A landscape with many valleys, sampled at points; each row gives a point and its height.
From any point a ball takes the steepest step (drop divided by distance) to one of its 6 nearest points. It stops when none of these is lower. Distance is the straight distance between rows; heights are no part of it.
vufo: [125 104 127 174 173 126  69 142 157 147]  (h 629)
Zamab: [140 150 134 102  89 145 163 108 124 110]  (h 722)
mudu: [133 104 156  79  79 134  91  48 104 137]  (h 215)
mepu: [148 115 165  73  34 118 122  66  60 137]  (h 419)
vefuv: [139 148 124 134 103 127 146 148 114 132]  (h 501)
mev: [105 141  92 192 185 126 111 191 145 141]  (h 361)
Lib: [103 148 124 144 128 117 152 163 138 115]  (h 250)
gipaz: [ 99 115 118 143 160 126 102 124 145 138]  (h 403)
vafo: [148 114 138 110  96 132  89  96 105 152]  (h 193)
peg: [122 100 139 153 160 119  68 102 160 142]  (h 396)
tase: [166 142 104 103 140 158 204 149 127 105]  (h 194)
sirik: [131 107 161 155 152 108  35  94 173 140]  (h 513)
med: [125 105 170 150 141 104  40  86 175 133]  (h 486)
pomek: [ 93 148  94 204 189 113 121 206 146 132]  (h 421)
tudin: [108 140 127 134 122 116 133 144 120 130]  (h 478)
Debag: [142 120 142 101  91 144 101  77 104 147]  (h 221)
buk: [151 147 129  99 106 151 176 116 128 103]  (h 532)
Baguv: [105 104 139 134 139 108  95 114 130 141]  (h 287)
rifi: [129 110 161  68  60 121 109  53  82 131]  (h 255)
nof: [133 129 160  73  43 123 128  79  78 126]  (h 465)
vuriz: [156 102 158  96  93 132  74  58 109 145]  (h 197)
vubev: [146 131 134 116  94 137 110 109 107 142]  (h 329)
lizi: [129 146 117 139 135 115 182 177 131 115]  (h 166)
budad: [111  96 155 133 142  99  70  94 153 137]  (h 389)
zuzal: [156 141  88 102 157 168 223 166 113 109]  (h 360)
biba: [141 139 136  87  98 138 186 115 124  98]  (h 637)
kufa: [143 138 147  78  78 126 181 103 104 107]  (h 927)
voko: [125 113 160  75  62 130 116  60  93 130]  (h 259)
renul: [106 113 105 195 189 104  89 183 146 151]  (h 502)
vesu: [124  92 176 132 128  87  55  84 154 135]  (h 357)
vad: [169 140 101 119 152 148 212 174 116 109]  (h 223)
voz: [107 110 127 140 157 125  83 111 150 142]  (h 97)
lupa: [152 149 119 133 117 136 165 152 122 123]  (h 269)
putil: [110 152  97 186 171 141 128 185 151 131]  (h 277)
kom: [101 150 105 156 161 133 152 171 161 104]  (h 130)
Kipep: [166 150 116 122 126 146 182 150 128 114]  (h 192)
Nop: [151 100 155 116 104 111  77  88 112 155]  (h 167)
tosu: [140 140  98  72 149 162 239 148  97  98]  (h 129)
kabe: [ 89 127 118 139 145 123 112 135 134 130]  (h 48)
vofab: [100 149 114 144 149 125 164 172 150 106]  (h 156)
lefib: [104 123 107 158 170 140  96 142 148 139]  (h 450)
revup: [133 137 144  93  81 147 124  84 110 128]  (h 373)
gemon: [115 144 112 146 166 122 194 181 145 100]  (h 176)
pef: [ 98 149 101 162 164 139 128 164 152 118]  (h 191)
vep: [146 134 110 134 149 122 195 184 127 111]  (h 160)
Fubu: [140  94 167 124 104  88  68  90 126 145]  (h 211)
pezol: [138 125 132 127 102 128 110 125 103 146]  (h 380)
buter: [105 122 128 135 120 112 117 136 117 135]  (h 104)
luzit: [159 148 119 129 134 133 188 172 124 117]  (h 103)
tuful: [129 140 147  85  70 129 154  91 112 116]  (h 98)
gafi: [110 139  98 175 172 147 110 159 146 140]  (h 321)
vis: [156 137  96  91 147 165 221 145 109 104]  (h 265)
nufug: [107 147  99 173 167 146 117 169 148 132]  (h 260)
mek: [133 101 144 185 167  94  48 137 169 151]  (h 771)
Fizi: [122  98 148 125 116 100  89 109 115 148]  (h 52)
koro: [115 114 114 150 167 127  83 126 152 142]  (h 411)
tiz: [149 143 124  80 111 144 203 124 123  96]  (h 362)
nuz: [138 136 128 126  97 132 124 129 108 142]  (h 509)
meti: [ 88 148 107 148 153 132 132 144 146 121]  (h 254)

Call two points neighbours if one is among the 6 nearest of the other. Go from one point of each pair to the other, from neighbour to neighbour, staying as low as possible. Name the highest point that can't be avoided.
kabe, tosu | meti
voz, kabe | Baguv
tosu, luzit | Kipep
tuful, Fizi | voko
kom, luzit | lizi

Two balls start at each pair of points below. Name the first point that both come to, or write -.
vuriz, vubev | Fizi
buk, Lib | -
vefuv, tiz | luzit
mev, tudin | -
